Each row is a point on a landscape with many valleys, with its height.
A ball rolls from a point to the lowest of its 2 nearest points, and stops where none of them is lower. Distance is the straight distance between rows; heights are no part of it.
z_505 (h 504): [-11   8  12  36  -6  37 -10 -20  42  22  11   6 -42  21  -6  23 -42 -50
  16 -27  -1 -18]
z_248 (h 273): [-15   6 -14 -24 -20  30 -25   8  -2   5 -23   5  19  38   7   4 -31 -64
 -11 -16  29 -14]
z_943 (h 605): [  1  -7  -7 -14  13  29  -1 -16 -21 -14  27 -16  43  37  -2 -30  -1  -5
  16 -23  18 -39]
z_414 (h 284): [-12   0  12  46  12  23  50 -22  31  10   6 -30  -8   0 -11 -18  26   4
  48  -6 -46 -15]
z_697 (h 261): [ 24   7  23  19  23  -7  47 -30  17   4  37  23 -60  20 -19  -1 -41   5
 -20 -27   6 -47]
z_267 (h 151): [ 23 -22  -3  51  29  17 -16 -37  29   1  49 -13   0  37  -3  10 -30 -32
  12  23  -3   5]
z_345 (h 600): [-11 -21   7   2  19  21 -44 -17  -6  22  -9  27  21 -44 -49  58 -25 -10
 -15  39  46  48]
z_540 (h 474): [-57  16  18 -12  24   0   5  17  28 -12 -30  14 -36 -31  -2 -12  49 -11
  23 -43  39  34]
z_95 (h 206): [ 34   4   7  50  30   1   7 -35  -5   8  57 -24  -1  47  11  -4 -46 -15
  -5  33 -11   9]
z_714 (h 174): [  3   4  -9  -5  54 -12  39 -21  22 -12 -21 -13  44  -9  -1 -20  37 -18
  24   6   9  -7]
z_45 (h 426): [ -2 -15  -4   2  -3   5   9  13 -11  -1 -15 -17  17 -53  15   2  15  34
  21  18 -27  18]
z_186 (h 618): [ -8   8 -30  -4  14 -22 -27   9  22   2   9   5  36   4   0  11  41 -27
   4 -21   7   3]
z_858 (h 394): [-53  -2  39  -9 -16  23  53  -5   3   3 -19 -15 -50  11  -6 -33  13  14
  22 -34   5 -37]
z_225 (h 163): [ 12   0 -11 -16  34 -54  20   0  21 -24   4  17  30 -36   8  -9  55   9
   3  16  -5   2]
z_595 (h 495): [ 21  12  -5  23   7  20  37  -2  14   6   7  13 -45  10  28  20 -79 -26
 -13   5 -14 -29]
z_810 (h 646): [ 17  12 -10  38  -2 -34 -33 -16  20  -7  17  -2   4  47  27  12  14 -33
  -6  16 -21  16]
z_563 (h 448): [-13  10  19 -26  10   2   4  21 -14   0 -43  29 -19 -60 -34  13   5 -18
 -34 -25  50  19]
z_891 (h 447): [  4  26 -12   1 -62   9   3  32  -8  12  -4  15 -28  39  36   7 -48  15
 -31   3 -37 -11]
z_736 (h 227): [ 19 -14   2   4  24  17   9 -13   9   2   6  14 -18 -11   1  16 -46 -23
  -7  14  19 -16]
z_105 (h 392): [ 25   8 -14   9 -14  -5 -21   7 -26  -5  55   8  -2  47  14   7 -30  21
 -28  -4 -12 -17]
z_308 (h 486): [ -4   1 -30 -21 -11  45   2  19 -59   5   2 -14  64   4  19  -4 -15  26
   5 -16  -1 -24]
z_776 (h 470): [ -8  17 -27  24 -36  41 -36  29   1  21  31   0 -15  14   6  40 -38  17
   2 -31 -28 -15]
z_802 (h 380): [ -5  34  -6   9   1  21  43   6  19  -3  -8 -11  14  38  46 -21 -17 -24
  15   6 -27 -12]
z_244 (h 386): [ 13 -41  22   6 -31  20 -15 -13 -28  19  19 -10  -5   1 -26  -5 -19  46
   9  27 -11 -13]
z_578 (h 657): [ 23  -3   5  40   0 -38 -19 -32   0 -13  32  -7  -6  47  22 -23  -2 -19
 -18  42 -21  19]
z_370 (h 157): [ 36 -11  16   3  42 -20  30 -48  11 -15  31  10 -28  18 -19 -15 -19 -25
 -14   3  27 -33]
z_737 (h 324): [ -7  26 -22   2 -21   9 -10   3  24  -3 -20   1  13  64  31  14 -29 -71
   0 -12   5 -11]
z_893 (h 502): [ 12 -15  14  -8  18 -24 -40 -14   5  13  31  18 -15 -20 -44  26   0   8
 -12 -13  32  -4]
z_182 (h 143): [ 27  26  18  39  17 -30  19 -28  31 -19  61   7 -38  48   7  -5 -26 -14
 -23  11 -12 -17]
z_747 (h 440): [ 39 -17  -3  -9  34 -20 -34 -28 -12  -3   5   9 -17  12 -10   1 -40 -46
 -44  17  67  15]
z_632 (h 296): [ 19 -23   7  16  35  12  -4 -28 -27   9  60 -25  30  -5 -21 -10  11  67
  33  22  -4 -11]
z_270 (h 553): [ 10 -10  -5  36   9  16  -9 -24  -1  -1  37 -29  42  35  15  -6  -8   3
  24  14 -33  -9]
z_369 (h 442): [  4  13 -23   4  -2 -17 -60   9   9   9  40  12 -28  31 -32  18 -21   8
 -25 -34  14   7]
z_335 (h 526): [-25  17  -7  24 -18  30 -31   9  39  18 -12  -1 -14  22  -2  32 -28 -53
  19 -25   2   6]
z_504 (h 625): [  4 -37  16   8  19  30 -36 -26 -11  25  18   9   3 -33 -44  41 -39  -3
   9  27  48  19]
z_330 (h 454): [ -6  18 -37 -30  23  22  47  17 -46  -1 -12 -15  56 -37  15  -9   3  45
  11  -8  -3  -2]
z_738 (h 351): [ 28   9 -10  24   0 -39  -9 -17 -22 -16  23 -14  33  46  43 -30  39   2
 -18  37 -46   4]
z_620 (h 464): [-31  15 -12  -4   9  16   7  23   2   5 -11  -7  -2 -41   1   7  13 -12
  13 -37   5  13]
z_841 (h 214): [ 23 -20  -4  19  -4 -42  13   1  35 -19 -26  19 -34 -27   2  32  30   8
 -25  42 -32  36]
z_419 (h 506): [-69  33   5  -8 -10  59   6  19 -42  27 -11  -6 -14 -42   6   1   3  39
  29 -54  24  -1]
z_392 (h 397): [-11  22  -5  11  -1  27  52   6   3  -5 -19 -20  12  -2  24 -14 -18   8
  33   0 -30 -10]
z_640 (h 268): [ 21 -15 -21  11  37  24  -3  -7 -35   6  54 -16  43  -7   1  17 -14  53
  14  21   4   1]
z_937 (h 158): [ 14   3  -2 -11  19 -48  -2  19  24   2  28  21 -12 -30 -25  -4  47  26
  -9 -22   1 -15]
z_612 (h 323): [ 22  -7 -20 -13 -20 -24 -28   0 -20 -10  -6 -10  39  13  31  -7  33  14
 -16  29 -27  10]
z_671 (h 225): [-12 -13  23  11  24  15  22 -12  20 -19 -30 -11   9 -56 -21  -9  35 -34
  33  11   9  24]
z_390 (h 420): [  3  25 -11 -20 -49 -47 -11  16   6  -7 -26  15  -7  36  14  24  10  -9
 -32  18 -20  18]
z_119 (h 536): [ 14 -20  16  -9   7 -31 -25 -10  28 -15  -3  15   8  -3 -26   0  31 -24
  -2   9  14   1]
z_104 (h 189): [ 24 -13   0   2  17 -45  15   3  37 -12  -7  17  -9 -41   1   5  38   4
   0  35 -12   5]
z_557 (h 280): [-13  -2  12   6   5   2  32  -4  17  -2 -19 -24  30  -5  10 -26  52   5
  42  11 -30   9]
z_160 (h 84): [ 34  21   6  18  40 -31  30 -30  16 -10  43  14 -29  37   8 -18 -44 -23
 -27   2  28 -19]
z_286 (h 676): [ 27  -7   6 -42   7 -32 -37  -1 -41 -11  17   3  10  18 -28 -25  -1  11
 -52  -9  49  -2]
z_946 (h 303): [ -5 -16  16  57  -7  13  18 -18  40   4   1 -24  -1 -23  -3  -7  29   7
  56  33 -58  -3]
z_928 (h 402): [  7 -50  43  10 -43  33  11 -26 -17   3  -2  -5 -18  -8 -15 -19 -42  22
  13  45 -15 -29]
z_844 (h 561): [-39 -12  23   0 -20  39 -16 -10 -17  20   1 -18  38  12 -18  -8  30 -18
  33 -44   7 -17]
z_868 (h 602): [-15  20 -28 -37   1 -30 -35  33  10   0  -4   7  20   2  -1  11  35  -6
 -14 -47  11   2]
z_899 (h 503): [  9 -15  -5 -30 -29  32 -13   9 -69  -2  -6  -1  56   9   3   0 -38  17
 -18   1  13 -18]
z_866 (h 619): [ 20   5 -22 -12  33  -6   3 -12 -31 -20  18 -16  48  54  13 -37  -5 -12
  -9  -6  24 -33]
z_792 (h 523): [-49  -8  18 -12  -7  39 -19  10 -36  32  13   5   7 -25 -32  -3  24  15
  -1 -66  40 -23]
z_716 (h 417): [-25   0  47  -8 -36  16  65  -6   2 -11 -42  -8 -51  -8   6 -32  -8  13
  19  11  -9 -10]
z_321 (h 658): [ 42   2 -27  -5  63  -7 -11   0 -46   3  55  -1   2  10 -10  -2 -32  33
 -28   6  42  -5]
z_494 (h 346): [ 13 -27  14 -25 -30  11  -8 -15 -45  -8 -49   9  28 -40  -6  13 -34   2
 -19  44  25  14]
z_103 (h 490): [ -3  -4   5  35 -18 -15 -48 -20  45   1  22   0 -19  40 -24   0   4 -34
   6   5 -14   5]
z_210 (h 355): [  7  -8  30  11  15  -3  66 -33  26 -23 -37  -8 -21   4  -9 -39  -6 -23
  27  27  -9 -15]
z_964 (h 224): [-15  16   8  -2  25   0  38 -16  40 -13 -12 -18  21  14  -1 -30  31 -39
  42 -13  -2  -3]
z_801 (h 260): [-16  15  28  14  15   5  57 -22  39  -3 -17 -26 -15   4   0 -31  23  -4
  48 -15 -16   5]
z_82 (h 376): [-56  25  20  -7   8  37  51 -10  -7   5  -5 -20 -31   4   3 -33  23  36
  32 -49   4 -14]
z_582 (h 542): [  7 -17  13  23  -8  13  -9 -23 -32  -3  45 -37  36  56   7 -35  -4  19
   8  28 -30 -17]
z_487 (h 483): [  9  12 -32 -12  -8 -22  10  10   2  -6 -34  -6  32  13  63  18  25  -1
  -1  24 -25   6]
z_403 (h 338): [ 28   0 -25   0  12 -27   1 -15 -29  -7   4 -16  61  29  55  -8  45   9
   2  39 -34  -5]
z_608 (h 333): [  7 -11   0 -10  -7  -1 -28 -12  10 -13 -13  14   6  44 -10   1 -45 -66
 -16  -7  50  -3]
z_972 (h 435): [ 18  -8  -9 -33  12  14  58   8 -50  -4 -26 -18  45 -27  13 -14 -14  36
  -4  20   0 -19]
z_625 (h 415): [  8  -1  -7  -1  11  21  56 -12 -14  -7 -27 -19  27 -29  10 -18  -9  11
  19  20 -11 -10]
z_88 (h 375): [-10  40  -7  16  14  13  41  25   6  13  22   2 -68 -11  12   3 -15  46
  16 -40 -13 -25]
z_468 (h 223): [ 37 -11 -12  26   6   4 -29  -4 -39   7  48 -17   9  12  10   6 -22  47
 -10  39 -19   9]
z_511 (h 336): [-10 -11 -18  27  -4   1 -41  -5  23  12  -7   2   8 -40 -25  44  13  -1
  18  13 -18  41]
z_955 (h 674): [ 37  -4 -27 -28  54  -7 -23   5 -55   0  32  20  17  -6  13  14 -19   9
 -42  -3  58   0]
z_624 (h 547): [-34  32 -35   5 -32  13 -38  19  33  10 -26   7   6  30  -8  29  -3 -57
  12 -29  -9  24]
z_635 (h 505): [-35  12  10 -33   8  20 -18  24 -35  27  -4  25  26 -35 -33   2  18  -8
  -5 -54  48  -3]
z_389 (h 226): [  6   2  -6  -2 -18  40 -10   2  -3   0 -19   2  -5  27   6   8 -65 -42
  -2 -20  29 -20]
z_227 (h 300): [ 11 -12 -18  14 -24  -6 -33   5  -5  -3   7  -3  28  17   3   6   7  -4
   5  16 -26   9]
z_951 (h 513): [-11  -9  18   5 -18 -18 -28 -23  39 -14 -10  14  -9  25 -32  -8  22 -46
  12   1  -4   3]
z_585 (h 311): [  8 -35  19 -19 -25  14  -3  -7 -21  -8 -40  10  -5  -4 -19  -8 -32 -17
 -12  27  23   1]
z_699 (h 322): [  0 -10  17  21  25   9  48 -28  42 -27 -38 -15   4 -18  -4 -18  -1 -51
  30  35   0   5]
z_320 (h 352): [-35  41  -7   0  17  31  48   3   8   8   8  -7 -35   0  -3 -13   0  54
  27 -64  -2 -27]
z_181 (h 590): [-15 -12   3  16  15  41 -12 -30  -3   0  25 -24  39  46  -6 -13   9 -14
  38 -25  -5 -28]
z_935 (h 722): [-10  -5 -13  -8  20 -13 -14  -3  13  -8 -26   6  25 -16  -1  22   3 -43
  -8  10  24  14]
z_916 (h 258): [-23  13 -24 -15  -3   1 -10  33 -16  14  12  -5  35 -44   8   9  50  37
  15 -38 -17   8]
z_633 (h 736): [ 11  -8 -32 -14  17 -40 -21   2   2  -5 -24  19  32 -27   3  28  27 -17
 -19  17   7  27]
z_918 (h 514): [ 50 -11 -32   5  39 -43 -24 -24   2  -9  24   9  -7  13  15  15  -6  -8
 -41  34  17  21]
z_86 (h 656): [ 38 -16   0 -10  29 -41 -17   4 -36  -9  49  -7   4  21  -4 -23   7  26
 -28  20  13   2]
z_724 (h 691): [ 33   0 -42 -32  48 -16   0   4 -29   2   4  13  44 -18  20  16  -7   5
 -30  -6  38  -6]
z_669 (h 358): [ 13 -19  26   1 -14 -12  12  -6 -15   6  39   6 -26 -14 -26  -9   7  68
   0  -1 -15 -31]
z_909 (h 432): [ 28   4 -27 -12  32  24   2  -8 -28 -12   8  -3  15  34  15  -4 -66 -39
 -19   3  37 -26]
z_49 (h 418): [  4   3   1   0  -4 -29 -23   4  32   7  -7  10 -31   1  -9  13   6  -9
 -16 -21  -2   0]
z_26 (h 294): [ -9   6  12  22  -6 -21  22   4  32  -5  11 -19  13 -11  13 -22  61  28
  37  12 -64  -1]
z_217 (h 544): [-34  10   2 -10 -30  -3  -4  25  40  -3 -47  -9   8  10  27 -17  53 -18
  32  -4 -27  45]
z_606 (h 213): [  0  -6  -3  40  -2  17 -46 -30  17  11  23  -9   3  35   0  27 -31 -34
  18  26   4  12]
z_729 (h 567): [-30  41 -33 -32 -39 -18 -35  36  30   7 -39   7   3  32   4  33  13 -32
  -4 -25  -5  33]
z_240 (h 438): [-13   9   1  -2 -13 -13  -1  25  12  -1 -16 -13  -1 -47   8 -17  57  43
  24   4 -28  29]
z_920 (h 405): [ 10  38 -29 -16  17 -28  17  43  26   3  28  16 -42  19  16   0  -7  13
  -6 -43 -12 -27]
z_432 (h 266): [-10  -6 -22  21 -13  -1 -68 -21   4   1  11 -12  23  35   2   9   2 -23
  13  13 -13  27]
z_185 (h 429): [ -5 -10  27  12 -38  27  30   4   7  -6 -38  -4 -52 -34   0  -8  -6  14
  12  19 -21   8]
z_720 (h 378): [ 17   9 -15  23 -19 -23 -35  16 -26  -6  50  -4  15  51  24  -7  12  31
 -27   7 -40 -11]
z_790 (h 645): [ 46   0  -8  -2  66 -21  11 -17 -39  -4  52 -20  23  29 -14 -29  -9  27
 -27  13  21  -6]
z_783 (h 482): [  3  19 -10  20 -52  -1 -39  26  13  22  21  12 -36  20  -8  32 -39  34
 -14 -11 -39  -5]
z_698 (h 473): [ -1   1 -17 -13  -1  -9 -41  12 -11  15  28  32 -10 -13 -20  31 -14  10
 -25 -38  26  -6]
z_429 (h 690): [ 16 -31  40 -31  -5  -9 -37 -18 -39   4  26  -2   6  26 -51 -31   2  15
 -25 -20  49  -5]
z_904 (h 389): [ 19   0  -9  -9  35   3 -24 -21 -13 -13  18  11  -2  34  -7 -11 -51 -49
 -26  -9  53  -2]
z_682 (h 348): [ -5  -7  19  36   7 -17  26   7  62 -12 -11  -1 -52 -29  -8   4  48  -1
  17  -2 -30  24]
z_374 (h 201): [ 38  -4  11  34  -3 -26 -29  -8 -12  10  60 -15 -22  35   1  -8 -10  48
 -27  40 -17   8]
z_224 (h 404): [-16  -3  42 -15 -23  15  59 -14  -9 -10 -33 -16 -24  22 -10 -44  -6   7
   6 -14  -1 -43]
z_350 (h 477): [-27  20  -4 -29  11  18   5  32 -23   5 -20  19  -7 -39 -10   8  -7  -5
 -19 -49  49   3]
z_388 (h 439): [-19   8 -16  16  29  29   6  14  27   0 -26   4  -1 -33  23  19   1 -36
  17  -9   7  30]
z_136 (h 299): [ -4  -3 -37   0 -11  -9 -29  13  -6   5 -18  11  28 -40 -28  64  13   2
  -8  15  -3  56]
z_253 (h 538): [ 35 -11 -20  -1   9 -34 -26  -7   0  -7 -10  27 -11  -9  -3  30 -25 -15
 -38  25  15  20]
z_62 (h 436): [-11  18 -13 -23 -63  -9 -13  33 -12   2 -28   8 -16  25  17  19 -20   6
 -20  -2 -17   9]
z_30 (h 706): [ 21   1 -26 -17  25 -11   6  -1 -12 -10 -11   3  18 -14  23  15  -6 -25
 -17   8  24  -4]
z_203 (h 487): [-56  27  -2  -3  -1  39 -12  31 -14   0  -7   5 -20 -50   1   8  10  19
  31 -47  28  26]
z_589 (h 119): [-10 -14   9  -3  24 -25   1  -3  19  13  43  19 -36 -21 -37  11  43  30
   4 -40   5 -36]
z_649 (h 218): [ 34  -7  26  -2  17 -26  46 -24  22 -15   0  23 -55   3 -19 -12 -28 -14
 -27  -3  18 -43]
z_2 (h 272): [ 10 -18  21  -7  -8   7  34 -14  -1  -9 -30   9 -30 -17  -2   2 -46 -27
 -15  16  10 -18]
z_527 (h 585): [-10  32 -40 -44 -13 -37 -35  37  10   3 -31  24  13  15   9  32  21 -15
 -33 -27   5  29]
z_833 (h 279): [-14  18 -25   2 -18   3 -15  40  -1  12  13  -4  26  -4  31  17  33  38
  14 -15 -44  -1]
z_748 (h 441): [-16 -10  17  16 -53  28  -8   7   3  14 -17  -3 -42 -15  -5  11 -19  17
  14  -1 -32  -2]
z_64 (h 335): [-13  20  15  27   8  -6  41  18  55  -4   1  -3 -63 -15  17 -12  24  11
  27 -16 -44   4]
z_485 (h 468): [  2   2   0 -24 -18 -27 -10  29  -6  -5 -46  18   4 -43  -2  18  19  19
 -20  21 -11  41]
z_15 (h 306): [ -7  26 -27  29   2   7  30  15   4  12  12 -12   5 -17  35   8   9  43
  31   7 -58 -10]
z_373 (h 533): [  0 -18  23   7 -26  40 -30 -29 -43   1  25 -28  35  48  -6 -32 -19  14
  13  31   0   2]
z_301 (h 462): [ 30  13 -32 -16   7  14  23   3 -18   5   1  16 -11  17  32  14 -64 -29
 -33  -2  19 -29]
z_978 (h 140): [-36   1  11  -1  49  14  28 -19  14   8  11  -6 -19 -29 -35  -3  23  -3
  16 -56  32 -29]
z_862 (h 243): [ 26 -23 -23  11   1  24 -19 -12 -55  10  35 -22  37  -4  21  17 -13  64
  17  40 -24   1]
z_936 (h 433): [ 10 -16  35  23 -40   8 -20 -30  -2  -2  20  -2 -37  50 -13 -15 -39  -9
 -14  33 -19  -7]
z_794 (h 484): [  1 -12  -9 -13 -11  12  -1  14 -21  -7 -44  13   2 -66   4  22  -8   3
 -11  22   5  40]
z_829 (h 293): [  6  13   8  -8  16  22  40  -7   3  14  21  13 -49  13 -16   2 -47  10
 -13 -45  18 -55]
z_529 (h 496): [-55   0  38   1  -5   4 -11  13  35   2 -44   8 -26 -33 -32  11  40 -31
  10 -30  30  36]
z_69 (h 414): [ 17  21 -30  10   4  -5 -37   7  -6   8  33  14 -19  45  10  22 -38  -5
 -36 -20   8  -5]
z_491 (h 525): [  9 -31  35  -3   7 -48 -39 -25  14  -1  20  21 -10 -17 -47   4  35   6
  -4 -10  21   7]
z_61 (h 371): [  8 -22   7  14 -25  -8 -32   1 -14  11  47  -4 -29   9 -21   7  -6  51
  -1  14 -18 -18]
z_668 (h 469): [ -2   8   6  34 -47  -5 -52 -22  14  -2  17  -7 -18  71 -15   2 -21 -29
  -5  10 -15   6]
z_179 (h 461): [ 41  -2 -21 -10 -19 -23  19   3 -43  -9 -22  11   3 -11  51  14 -20  28
 -40  34 -18  -7]
z_545 (h 274): [-27 -14  10  29  31  43  35 -32  35 -16 -32 -23   1 -36 -10 -12   9 -51
  44   8   6  16]
z_603 (h 458): [-18  -7  15   7 -33  27  -6  -5   6   9 -16  -3 -14  11 -12   2 -20  -9
   9  -6   8 -15]
z_70 (h 554): [-36  13   1 -19 -27  20  -5  40  14   1 -29 -18  15  -3  17 -20  29  13
  34 -16 -24  28]
z_558 (h 409): [-15  -3 -19  12  19  20  11  -3  21   3 -13 -16  27  -8  24  -2  -3 -48
  36   9  -2   5]
z_154 (h 365): [ 26  10 -11  11 -16 -51 -35   0 -10  -8  39  -6  12  58  15 -26  29  10
 -41  21 -29  18]
z_27 (h 295): [-20  28 -22  -2 -12  13  16  40  -5   5  -1 -14 -11 -22  38   4  10  46
  21 -16 -43  10]
z_796 (h 532): [-40   7   3  -9   8  -7  -4  24  35 -10 -40  -6   9 -28   8   3  55 -24
  17  -3  -4  58]
z_934 (h 374): [  0 -22  17 -35 -29  28  19   9 -58  -5 -45   1  24 -48 -10 -18 -20  22
 -12  26  20  -5]
z_567 (h 381): [ 13  20   1 -36 -15 -57   1  28  37 -11 -41  40 -43   3   8  13   8 -13
 -40  -2   7  20]
z_202 (h 382): [  5  -2  33 -12   3  21  72 -19   4 -11 -39 -13 -18   2  -7 -39 -22 -26
  17   0  12 -32]
z_351 (h 345): [ 12 -16  18 -13 -15 -22   0  12 -12  -5  12   6  -1 -28  -9 -16  40  65
   6   5 -16 -12]
z_236 (h 479): [-23  -6  27  13 -27  45   3  -9  21  19 -15  -3 -31  31 -14   2 -37 -56
  12 -30  14 -27]
z_159 (h 575): [-23 -31  15   4 -15  32 -35 -20 -13  10  24 -28  58  40 -18 -30  31 -10
  41 -22   0 -18]
z_675 (h 644): [  7 -32  14  18  17  62  -7 -28 -13  29  18  -8 -10 -39 -24  32 -64   6
  21  18  30  -5]
z_865 (h 173): [ 14   3   0   8  -4  15 -15   7   9   5   6  23 -33   9   1  25 -71 -32
 -24  -6  24 -17]
z_222 (h 317): [  0  11  25  -5  -5 -21  53  11  31 -13 -22  -8 -25  14  33 -33  14   2
   7  27 -33  -4]
z_144 (h 517): [-12   1   2  -4   7 -13   3  13  28 -28 -45  14 -13 -55   4   8  47  -7
  -9  19   4  68]
z_860 (h 664): [ 44 -25  16 -25  21 -32 -14  -2 -52 -14  28  -4   8  34 -25 -56  11  36
 -48  12  41 -16]
z_140 (h 334): [ -2   4  17 -31   1 -27  52  27  23 -14 -44  12 -23   3  30 -32   5  -4
 -13   4  -3   8]
z_316 (h 450): [ 17  -2 -22 -28  -4   2  25  12 -41   1 -17   1  14 -38  24  -1 -21  34
 -12  26 -19  -3]
z_306 (h 573): [-11 -25   7 -12 -21  12 -28 -16 -23   5 -32  28  37 -30 -44  45 -21 -15
 -16  39  22  49]
z_879 (h 543): [-54  -9  21 -25  -3  14  -8   7  -9  18   2 -11  26   7 -37 -10  42  -7
  12 -65  35 -28]
z_840 (h 485): [ 39 -22  -8   2  42 -51 -28 -29   3 -18  12  12   6   1  -6 -14   0 -34
 -42  25  47  18]
z_360 (h 379): [-12 -13 -20  20  10  30 -20  -4  15   8   9  -9  23 -22   0  24   1 -25
  35  -6  -3  -2]
z_145 (h 480): [ 17  17 -17  -2   4  33  44   5 -15   0 -11   2 -18 -12  29  10 -75  -5
 -10  10  -3 -15]
z_117 (h 522): [-44  -1  32   4 -19  14 -23  -1  44   5 -46  -1 -11  -2 -42  11  17 -64
   8 -31  22  17]
z_945 (h 320): [ -9  28 -15  30  -3   0  28  15  39   5  14 -12 -28 -10  35   6   5   8
  25 -11 -51   7]
z_456 (h 422): [ -8  29 -20 -23  24 -35   7  34  29   2   2  15 -18  -3  17  -3  29   4
   4 -33   1 -17]
z_647 (h 344): [  0 -35  -9  30   4  18 -28 -10  14   5   5 -12  46 -37 -10  29  27   5
  40  27 -14  28]
z_21 (h 457): [ -7  19 -30   9 -49  25  -3  34  -9  26   2   3 -17  11  33  28 -54  16
   3  -5 -34  -3]
z_158 (h 501): [ 12  -6 -12  -4  10  -7  12  14   1 -21 -55  20   2 -74  14  38  23  -8
 -22  39   7  61]
z_381 (h 124): [ 34  -6 -11  -4  45 -42  30 -21  15 -24   5  -5  40   4   5 -21  41  -8
   3  20   9 -11]
z_449 (h 262): [-22   8 -18 -11   5  -5 -26  31 -30  16 -18  19  42 -61 -12  36  28  15
 -12  -4   3  53]
z_602 (h 387): [ -6  38  -3  -7  -2 -16  34  38  15   4   5  17 -58 -14  26  -2  -4  28
  -5 -35 -28 -10]
z_842 (h 315): [  3 -24  12   1  12   5  20 -22 -30   9  25 -23  38 -14 -22 -18  24  46
  36  14 -30 -29]
z_233 (h 53): [-24 -22  16  -3  24   4  -1 -19  15  16  38  -4 -31  -2 -38   9  22   1
  -2 -48  30 -48]
z_430 (h 449): [ 13   2  18  37 -28  -6 -32 -20  16   5  42   9 -32  48   4   2 -42 -18
 -20   1 -22 -16]
z_412 (h 521): [-56   8  13 -18  -2  48  19   8 -45  22  14 -15   2 -35  -9 -19   5  30
  13 -66  33 -27]
z_638 (h 471): [ -9  27 -39 -14   5  51  39  18 -43  13 -11 -24  51   4  25 -11  -8  48
  27 -14 -22 -17]
z_641 (h 453): [-37  12  16 -14  -1  -2   9  24  36   1 -21  -1 -53 -10   9 -18  31  -9
  22 -33   5  14]
z_607 (h 357): [  7  10  14 -42 -21 -42  24  22  21 -20 -46  24 -25  10   8 -14  -9 -28
 -37  21   5  14]
z_282 (h 551): [-11 -30  17  -1 -40  34 -34 -22 -33  17 -24   8  30 -14 -43  18 -48   2
  -7  42  24  28]
z_127 (h 178): [ 36   6   9  40  18 -32  -5 -19  10   4  75  -2 -31  31   6  -4 -13  12
 -18  27 -19  -2]
z_80 (h 393): [ 12   1   3  10   6 -42   6  -2  49  -9  -2  19 -30   3   9  -3   3 -37
 -12  -3   8 -15]
z_401 (h 437): [-12   7   7  -4   8 -21   9  28  34  -4 -12  11 -27 -20  -2   2  32   1
  -2 -11 -13   2]
z_151 (h 403): [ 22  26 -31 -14 -18 -66 -10  18  22 -11 -28  33 -25  22  30  38   2 -17
 -50   3 -15  24]
z_495 (h 421): [-17   6  31 -47 -12 -10  13  33 -27  -6 -52  24  -5 -30 -16 -19  -3 -17
 -23 -17  52   0]
z_219 (h 331): [ 22 -29  12  -3  18 -23  27 -20 -16  -8  24  -3  17 -19 -16 -28  31  46
   3  18 -19 -19]
z_410 (h 367): [ 14   6  29  10  -3 -33  12   6  70  -7 -16  10 -52  -4   6  -3  22 -28
   6   9 -17  16]
z_231 (h 228): [-22  21 -24 -15  20 -17 -11  42 -12   8 -16  12  26 -56  -9  13  56  19
  -7 -24  10  29]
z_873 (h 518): [  5 -30  15  -7 -31  37 -30 -20 -52  -3 -13 -12  44  26  -6 -11 -36  -1
  -4  29  19  -7]
z_183 (h 472): [ 41   2 -31  -7  -7 -27  23  -1 -18 -15 -17   8  12  17  61  19   9  -5
 -28  40 -19   0]
z_791 (h 304): [-13  21  19  19  -9   1  56   7  21  -4  -6 -26 -13   7  27 -25  31  28
  32  17 -58  -1]
z_123 (h 325): [-20  18   5  -4  -1  38  38   5   1  18   8  -3 -35  18   0   1 -18  14
  17 -62  -2 -46]
z_623 (h 534): [  3 -26  11 -10 -45  40 -50 -20 -54  10  -4 -13  22  18 -18   8 -63  16
 -16  48  21  18]
z_813 (h 194): [  2  -8  -8 -16  21 -24 -20  18  -2   2   8  18  17 -45 -18  10  41  14
   3 -11   8   9]
z_364 (h 359): [ -9  33 -11   3 -14   5   5   4  17  -1   9  -8  12  69  44  -1 -21 -39
   0  -9 -29 -22]
z_68 (h 704): [ -7  -9  31 -24 -32 -17 -57 -21 -19   2  25  10 -20  33 -60  -3   0  10
 -30 -23  38 -12]
z_188 (h 446): [-27  19  10 -38 -10 -26   3  39  -1  -6 -21   8  -5 -47   5 -15  65  52
   6 -18  -9  26]
z_208 (h 321): [-13 -37  14  35  -5  17  -8 -18  23   3  -2 -37  33 -31  -9   3  40  18
  54  35 -46  20]
z_884 (h 259): [-28  -3  14   7  12  10  23  -4  19 -21 -51 -16  25 -40   7 -21  58 -10
  47  18  -5  30]
z_234 (h 416): [ 12 -30  54  12 -47  30   5 -27 -12  -3  -7 -11 -24  35 -14 -27 -43 -11
  -7  30  -7 -42]
z_338 (h 633): [  3  11 -36  19  11 -17 -34   4  39   4  15   6  12  16  13  32  25 -29
   1   0 -22  11]
z_39 (h 632): [ 38   6 -14 -12  47 -24  35 -24 -45 -30  24  -6  40  42   8 -49  -5   8
 -23  13  22 -23]
z_663 (h 407): [-14 -20 -18   8  -7  31  -9   4 -12  18 -19 -14  30 -43   2  14  -9  -1
  21  10  -9  18]
z_51 (h 396): [  9 -10  21 -51 -16   1  19  20 -43 -10 -25  12  23 -26 -13 -18 -17   8
 -20  -3  41 -15]
z_93 (h 456): [-16  -1   6 -39 -32 -35  -7  35   2   1 -32  10  13 -39 -11 -13  56  28
 -14   9  -5  39]

Call two points neighbours if one is among the 2 nearest of the other. Go from one point of each pair to the other, from neighbour to neighbour, staying as low as possible. Name the highest point that can't be avoided.
z_267 and z_865: z_487
z_160 and z_267: z_95
z_381 and z_160: z_401
z_671 and z_267: z_224
z_233 and z_381: z_647

Where does a ball stop that starts at each point below?
z_103: z_160
z_529: z_233
z_810: z_671
z_491: z_267
z_776: z_671
z_217: z_360
z_866: z_865
